A landscape with many valleys, sampled at points; each row gives a point and its height.
From any point a ball takes the steepest step (drop divided by distance) to one of its 2 nearest points. It stops when none of these is lower. Distance is the straight distance between rows; heights are no part of it.
vano: 13 3 -6 -16 40 10 26 -24 5 -28 12 -17 -11 -46 23 -12 -13 13 -1 48 40 -4  h=11.1
nul: -32 1 -24 5 -13 5 -5 -42 -18 -35 7 61 8 -77 5 31 7 33 16 -48 21 30  h=12.4
tano: 43 -16 25 3 32 1 5 20 -7 -16 -22 -42 20 27 41 -43 10 2 -5 29 -16 13  h=50.0
Ziles: -6 9 -27 0 -30 -24 -15 18 -4 52 -14 -8 -17 38 -11 -19 -4 -39 -21 32 -41
 5  h=26.7
bere: -9 15 13 3 -5 19 23 6 -4 -44 12 26 32 -33 -7 28 35 0 -12 16 41 -11  h=78.5
kogip: 58 -25 -6 -5 -11 -16 10 11 -6 41 -36 -36 -45 46 17 -58 -10 2 -11 35 -57
 21  h=46.0
Fis: 5 8 11 -11 7 10 49 -58 -19 -12 10 15 -34 -49 -21 19 -29 68 10 -3 8 2  h=24.0
gev: -37 -4 -11 17 -12 10 3 -14 -31 -37 -6 38 22 -46 34 1 -4 11 -3 -58 24 38  h=16.7
nugot: 47 -24 9 -26 22 17 41 -4 6 -15 -6 -9 -20 -34 3 -20 6 14 17 47 13 -14  h=15.7
Faset: -20 32 -11 -6 9 3 -13 -13 36 -27 49 1 -7 5 -25 30 -8 -17 -19 48 34 -41  h=37.4
Godek: 12 5 27 8 20 21 -4 26 -3 -31 -20 -9 34 20 27 -9 40 15 6 -16 8 3  h=57.8
sab: 45 -9 19 4 -1 -17 8 -23 -3 35 -42 -31 -29 73 0 -63 -8 -1 -21 45 -46 32  h=41.7
Lem: -3 10 -6 -13 -5 8 12 -19 18 -2 27 2 -26 -13 -32 25 2 40 12 24 3 -23  h=29.1
gike: 49 -16 27 29 11 -16 -20 13 10 21 -28 -15 -37 80 17 -41 -13 7 3 -12 -37
 41  h=31.3
tibu: -10 -1 -12 -13 -10 3 21 -55 -8 -18 36 23 -37 -60 -31 41 -37 55 15 13 19
 -7  h=25.6
Dalok: -73 11 -25 -9 15 4 -26 -44 -4 -44 16 16 10 -46 11 32 -18 4 13 -9 55 0  h=20.7
Sugo: -6 3 -24 19 -44 -3 -24 50 -5 25 -10 31 23 31 -2 7 9 -40 4 -43 -9 12  h=15.5
suv: 44 -25 26 -26 51 -4 58 -62 -13 -1 -5 -9 -34 -61 3 -22 -43 48 20 11 -12
 -8  h=20.8
loko: 30 -28 -24 -12 -4 12 10 20 -23 15 9 3 -3 -37 33 -15 -2 1 2 -1 2 10  h=15.8
gola: 84 -39 54 20 40 -2 29 -16 -1 -23 -24 -10 -10 -18 44 -23 -42 68 17 -26 3
 24  h=13.9
mumuz: 17 -10 26 9 16 5 19 6 -15 -14 -5 -17 5 26 35 0 -6 49 -2 -49 3 42  h=8.5
kobag: 38 -21 19 -5 50 -18 32 -41 -36 -9 -4 -27 -5 -35 48 -43 -53 41 0 -20 -1
 41  h=18.2
misez: 16 -17 8 39 -31 2 -19 57 -5 17 -27 -2 35 62 33 -21 4 -49 -10 -46 1 30  h=24.3
Rit: 50 -29 51 22 22 17 18 2 -12 -24 -9 -13 5 -11 34 -12 -4 61 8 -33 7 32  h=11.6
sekat: -6 42 19 -10 4 1 -18 12 21 21 -19 -27 -4 52 1 -25 28 -29 -16 19 -18 7  h=53.0
sunud: 2 -15 -34 -10 -4 -3 -22 18 11 21 6 2 -25 -11 -4 13 10 21 21 -26 -28 -1  h=59.6
Mago: 58 -38 35 -8 13 6 42 -22 -14 17 -34 -47 0 22 12 -52 -16 8 -16 43 -33 8  h=44.3
Vif: 12 -25 -19 3 -31 13 29 -1 -11 -17 15 40 9 -65 -24 19 18 33 19 -24 -7 21  h=6.3
dud: -10 11 -24 22 -38 -4 -34 47 -2 49 -25 4 -22 59 7 -34 7 -45 -17 -9 -35 18  h=17.7
rivo: -47 29 -16 24 -16 -12 -54 34 29 36 -37 32 -13 46 -19 -5 32 -48 18 -33
 -33 -7  h=9.0
Peb: -50 1 -34 -10 -12 0 -28 -10 -7 -4 28 23 -5 -34 -34 46 -18 19 11 -3 8 -20  h=21.4
putug: -9 22 -11 6 -2 24 2 -13 22 -49 27 44 29 -39 -35 59 35 -1 3 13 34 -24  h=79.4
bilik: -53 23 -4 1 0 9 -13 1 11 -34 13 18 41 -28 2 28 6 -77 -13 24 59 -37  h=41.9
vefav: -35 35 -40 -19 5 -13 -48 20 29 25 -5 0 -30 18 -18 -10 17 -27 3 27 -5 -23  h=51.4
Nugi: 15 5 9 -7 6 27 -4 15 11 -23 -17 9 19 -13 4 21 51 33 18 -9 -2 -4  h=59.8
letu: -26 28 9 8 3 6 -29 16 0 18 -23 -25 26 45 12 -9 29 -26 -11 -17 -10 -3  h=47.8
nulof: 18 -12 15 -40 61 -20 30 -65 5 -2 24 -35 -37 -36 -3 -9 -40 45 14 22 -7 -6  h=22.0
lod: 75 -44 14 10 -14 7 22 13 8 26 -10 -18 -39 33 -5 -33 -22 25 15 -13 -35 14  h=12.6
nor: -11 8 -18 -21 17 -3 5 21 6 9 -4 -13 22 -1 20 -1 0 -33 -16 40 4 -6  h=13.1
Zan: 18 -18 6 -16 3 0 27 -5 -18 15 15 -25 -22 -7 1 -7 -23 34 -2 -16 -20 10  h=20.0
ziv: 85 -64 28 28 -34 20 47 20 -21 0 -5 5 -7 -6 12 -14 -23 32 8 -34 -1 29  h=15.6
mep: 44 -24 14 -12 -4 1 23 -13 2 30 -1 -23 -39 14 -24 -9 -8 49 18 -5 -36 -7  h=16.9
dod: -50 29 17 4 7 6 -11 9 6 -6 -22 -2 38 16 17 11 30 -50 -13 -24 12 -16  h=45.2
rut: -5 14 5 -9 19 -3 15 -44 20 -27 60 1 -32 -12 -45 47 -16 37 -1 40 22 -30  h=32.1
femi: 20 -43 -29 -15 3 -10 -6 23 -20 31 -1 -22 2 0 39 -27 -25 -12 -11 -5 -19
 22  h=20.4
vegip: 60 -23 34 23 14 -19 -4 -1 -15 12 -36 -55 -8 83 31 -55 -6 -5 -21 19 -38
 46  h=36.5
Lup: -30 -18 -37 -11 -21 -5 -18 3 -3 -8 18 47 22 -38 -30 31 13 -3 19 -19 -4
 -6  h=17.5
Lebid: -22 18 0 14 18 9 0 -39 40 -50 68 24 -19 -1 -18 53 -26 7 -5 32 48 -30  h=34.2
kadom: -43 26 -24 14 -25 2 -46 21 24 27 -11 17 5 28 -26 25 38 -11 21 -45 -32
 -14  h=17.0
rimu: 5 28 16 -4 -32 3 23 19 8 9 6 3 10 16 -45 6 44 -4 -14 37 -3 -13  h=74.3
Liso: -2 16 -32 -4 -2 2 -46 25 23 21 -8 16 -34 25 -19 -12 25 1 13 -3 -39 -6  h=56.7
Tepo: 12 -23 -14 6 -7 -5 -9 36 -5 31 5 -15 -22 35 11 -13 -26 -6 0 -19 -30 24  h=24.2
Riz: -86 15 -11 -9 -4 3 -39 -4 -5 0 -11 19 33 -15 0 40 13 -46 25 -52 13 -22  h=25.5
natid: 2 -12 27 12 -6 -32 -14 9 -25 16 -9 -30 13 69 42 -17 -27 -12 -34 -36 -10
 40  h=16.8
mebaz: -47 44 -12 -12 17 -20 -38 6 36 17 -2 -20 -10 40 -1 -10 5 -49 -21 31 16
 -29  h=45.7
Zes: 56 -38 27 -23 21 9 58 -28 -6 -5 -20 -23 -30 -44 -14 -27 -22 41 11 25 -14
 -27  h=19.0
vilol: 4 0 -5 -20 19 2 12 -2 5 -24 8 -5 14 -17 8 -4 -1 -22 -14 55 40 -24  h=5.8
rol: 8 4 11 -2 -31 7 33 8 -16 -11 13 22 16 -14 -27 20 30 -1 -9 17 3 -13  h=77.3
Museb: -2 4 -22 -15 -26 -9 14 20 -15 31 1 -11 1 2 2 -19 -12 -38 -24 49 -4 -1  h=21.0
bokul: -4 -9 16 -22 64 -35 30 -53 -24 -7 15 -24 -21 -41 22 -14 -52 46 2 -5 3 21  h=20.2
Vegeb: -64 23 -24 -2 -26 0 -39 8 11 16 18 21 28 -17 -27 42 10 -45 6 -25 8 -27  h=28.6
galep: -27 -10 -13 -5 -6 3 -6 15 -16 -7 0 17 28 -27 -1 10 6 -8 12 -31 1 0  h=21.5
Vupop: -28 7 -12 -9 10 4 5 -28 -6 -34 14 15 -3 -58 7 25 -9 23 1 8 40 6  h=17.9
bito: -24 36 -21 8 -26 -9 -27 12 33 -2 15 38 5 2 -60 31 41 -37 16 18 3 -37  h=84.0
meda: 78 -32 57 13 5 -1 26 6 -16 2 -37 -42 0 52 16 -42 -10 20 -19 17 -33 30  h=40.7
mibi: -31 13 -15 0 17 7 -12 -12 31 -50 40 13 17 -25 -3 29 2 -43 -12 34 64 -42  h=40.4
kore: 13 -26 38 7 20 -5 5 4 -21 1 6 -38 21 46 58 -9 -23 12 -34 -31 0 43  h=12.9
zeru: -21 -2 -32 2 -23 5 6 -27 -2 -26 26 61 8 -71 -41 35 20 24 19 -6 9 10  h=11.8
nedi: -55 28 -2 -2 -7 5 -2 -4 -12 -24 12 13 49 -19 11 19 2 -47 -19 -11 34 -13  h=43.4
ralo: 29 -20 -3 31 -12 -7 -23 42 16 21 -15 -1 -25 66 16 -28 -11 -3 6 -35 -25
 35  h=27.3
vetav: 29 17 27 10 11 14 -8 28 14 -4 -36 -14 31 30 31 -28 43 -4 -15 21 2 -2  h=54.6
doza: 48 -30 58 -13 56 -5 45 -30 -19 -23 -25 -25 1 -14 46 -36 -40 60 1 -8 -11
 34  h=16.1
ziba: -82 11 -15 -8 9 -2 -39 -38 -20 -11 8 15 30 -25 21 34 -11 -5 7 -53 29 -20  h=23.2
tosim: 68 -35 28 14 -27 25 46 26 -15 1 -11 -3 0 -1 -8 -11 27 35 13 -14 -14 8  h=12.0
kesik: -24 34 -30 -2 -28 -11 -23 3 30 13 39 18 -8 1 -74 39 1 -14 6 22 0 -33  h=86.3
bot: -14 3 -35 18 -26 -11 -41 45 12 39 -25 24 -9 34 7 -18 22 -49 20 -34 -29 6  h=10.6
geruv: -75 57 -11 8 -2 -22 -58 -3 25 26 -13 -1 -4 40 -29 13 3 -55 -2 7 15 -48  h=40.0
moku: 33 -21 26 -9 28 -1 30 -14 -30 -1 -19 -35 18 8 39 -45 -12 13 -30 27 -10
 19  h=47.1
dosom: -49 6 -22 -11 17 -7 -14 -20 -11 3 27 -6 -17 -28 -7 38 -19 41 15 -35 -8
 -2  h=23.7
ditev: -82 33 -15 20 -26 0 -42 -14 19 -6 12 33 37 -5 -54 64 7 -41 10 -20 30 -42  h=31.8
rof: -74 49 -10 33 -20 -13 -54 -11 40 10 11 15 19 17 -45 48 -12 -73 1 0 28
 -63  h=35.0
vuru: -53 6 -8 -21 17 -21 -28 -16 -13 25 23 -32 -17 6 -6 14 -25 13 -3 -23 -12
 -13  h=25.7
mesel: -65 19 -6 -16 7 -23 -28 -8 -14 24 6 -29 13 18 12 9 -28 -25 -5 -21 5 -28  h=27.6
fuven: -3 0 -13 -19 35 20 8 -26 14 -50 28 28 -6 -58 6 9 2 21 7 39 42 -12  h=14.8
Nukem: 50 -31 22 -5 18 18 31 13 -14 -13 -29 -13 17 -42 23 -27 13 23 9 17 13 -4  h=19.5
kelo: 60 -29 1 7 -21 13 15 26 -3 15 -19 -11 -5 20 -7 -23 22 14 -1 0 -30 18  h=5.7
dibik: 3 30 -20 2 -19 7 4 0 39 -27 29 41 10 -15 -49 41 46 -15 20 36 17 -27  h=81.2
Lef: 15 -9 17 31 0 -2 -13 37 -11 20 -24 -21 21 81 49 -36 -8 -31 -27 -17 -21
 41  h=20.9
nupa: -2 49 -1 2 -36 -3 2 17 24 11 3 -3 -22 29 -49 -1 33 -38 -18 58 -6 -13  h=68.5
kavo: 20 -15 13 -11 -5 5 53 -25 -23 -1 3 3 -21 -43 6 -8 -30 41 3 -7 4 7  h=22.2
Nimiz: -15 -14 -19 21 -41 2 4 43 -27 7 6 18 46 -11 2 12 8 -36 2 -58 4 23  h=19.1
tava: 32 -34 -22 -12 -32 8 23 30 -17 -11 9 23 1 -68 -1 -6 20 6 14 -4 1 1  h=10.9
Vuvoz: 0 59 8 -1 -21 -5 -10 12 12 30 -29 -1 -24 53 -24 -23 26 -48 -23 46 -12
 -10  h=60.9

Where does a ball stop that starts at each point below?
bokul => mumuz
gike => Vif
mebaz => vilol
Godek => vegip
ziba => vilol
Fis => kelo
